A landscape with many valleys, sampled at points; each row gives a point and its height.
From any point a ball rolls to the lowest of the 4 points nearest to it. It stops when none of these is lower. Distance is the straight distance between rows; heights are no part of it.
j_854 (h 262): [ 13 -62 -17  -9 -13  14   5  23  -3]
j_772 (h 383): [-18  39  10  21  18   1  -1 -12   1]
j_847 (h 321): [-41  75   9  31   5 -52 -15  11  -7]
j_728 (h 149): [-37  53  -5  21  31 -10 -13  -5 -16]
j_888 (h 196): [ 13 -74 -10   7 -30  25  23  24   7]
j_600 (h 757): [ 26  -3  13  -1 -18 -10   1  -4  20]
j_866 (h 192): [ -4  48  24  76 -18 -10  -1  13  45]
j_873 (h 430): [-19  35   5   4  24   9   0 -17  -8]
j_654 (h 199): [ 12 -84  -5  -5 -37  44  37   8   3]
j_878 (h 320): [ 20  32  38  56 -36  -9  11   7  56]
j_581 (h 444): [-13  40  14  24  11   3   1  -8  10]
j_417 (h 422): [ 32 -15  11  23 -48 -18   2  21  36]
j_578 (h 51): [  8 -79 -25 -35   6  36  18  13 -17]
j_473 (h 600): [ 17 -23 -12 -53  18   1 -11 -10 -20]
j_555 (h 401): [ 20 -52 -19 -30   2   4  -4  14  -7]
j_962 (h 237): [  8 -76 -23 -23 -10  41  23  11 -14]
j_986 (h 315): [ 18  19  31  29 -29  -7   5   1  38]
j_933 (h 269): [ 20 -53  -7  11 -34   0   3  33  13]
j_810 (h 496): [ 30  -6  18  14 -37 -19   8   8  28]
j_533 (h 128): [-43  45 -12  -5  46   1 -12 -15 -30]
j_881 (h 307): [-21  33  -2 -17  40  15  -2 -31 -23]
j_993 (h 264): [ 14 -91   1  -9 -50  48  38  -2   2]
j_165 (h 500): [ 18 -41 -19 -34   2   1 -10   8 -15]
j_952 (h 644): [  3   9  -5 -56  32  12  -8 -38 -23]
j_284 (h 117): [ 7 34 21 35 -9  2  6 -7 30]
j_149 (h 492): [ 21 -25  -8 -31   2  -7 -14   5  -1]
j_27 (h 255): [ 17  27  29  44 -34  -6   8   3  50]
j_911 (h 899): [ 21   7  13 -12  -7  -3   1 -11  12]
j_145 (h 611): [ 11 -24 -17 -67  30   3 -14 -16 -29]
j_687 (h 90): [  8 -81 -12 -14 -25  39  26  18  -4]
j_446 (h 111): [-27  48   2  31  19  -6  -7  -3  -2]
j_710 (h 326): [ 27 -34  -4  -7 -20 -13  -3  15  13]
j_580 (h 68): [-43  54  -9   6  36 -11 -13  -5 -31]
j_733 (h 453): [-13  37   6   4  19   9  -2 -17   2]
j_375 (h 587): [  6  27  17   7   3   5   6 -17   9]
j_566 (h 302): [-42  87   3  11  11 -61 -12  -3 -20]
j_767 (h 275): [-30  58   1  48  10 -26 -17   5   2]
j_724 (h 626): [ 12 -12 -17 -75  36   5 -15 -28 -39]
j_67 (h 97): [-26  57  16  63  -2 -19 -13  10  19]
j_352 (h 127): [ -1  46  26  58 -15  -9  -1   7  40]
j_766 (h 535): [ 10  10   6 -29  20   9   2 -28  -6]
j_195 (h 242): [ 13 -89  -7 -18 -41  47  36  -1  -6]
j_125 (h 628): [  8 -44 -33 -76  38  13 -21 -15 -40]
j_294 (h 345): [ 25 -35  10  13 -40 -14   0  27  29]
j_804 (h 317): [-47  79  -5   0  27 -53 -13  -5 -36]
j_323 (h 62): [-15  46  11  54  -1  -9  -6   1  20]
j_232 (h 631): [ 10 -57 -29 -59  28  16 -11   1 -38]
j_544 (h 529): [ 16 -54 -27 -43  13  14  -2  13 -23]
j_889 (h 188): [-45  67  -8  16  26 -44 -19  -1 -26]

Call two points neighbours if one is among the 4 nearest of the other. Go from one point of each pair to the other, from neighbour to neighbour, staying as low as possible. Name the highest point that can't be avoided.
j_284 / j_323 | j_352
j_446 / j_323 | j_767
j_687 / j_446 | j_417

Where does a ball stop that starts at each point below?
j_878 | j_323
j_232 | j_578
j_294 | j_687
j_873 | j_580
j_125 | j_687
j_145 | j_687
j_724 | j_687
j_733 | j_446
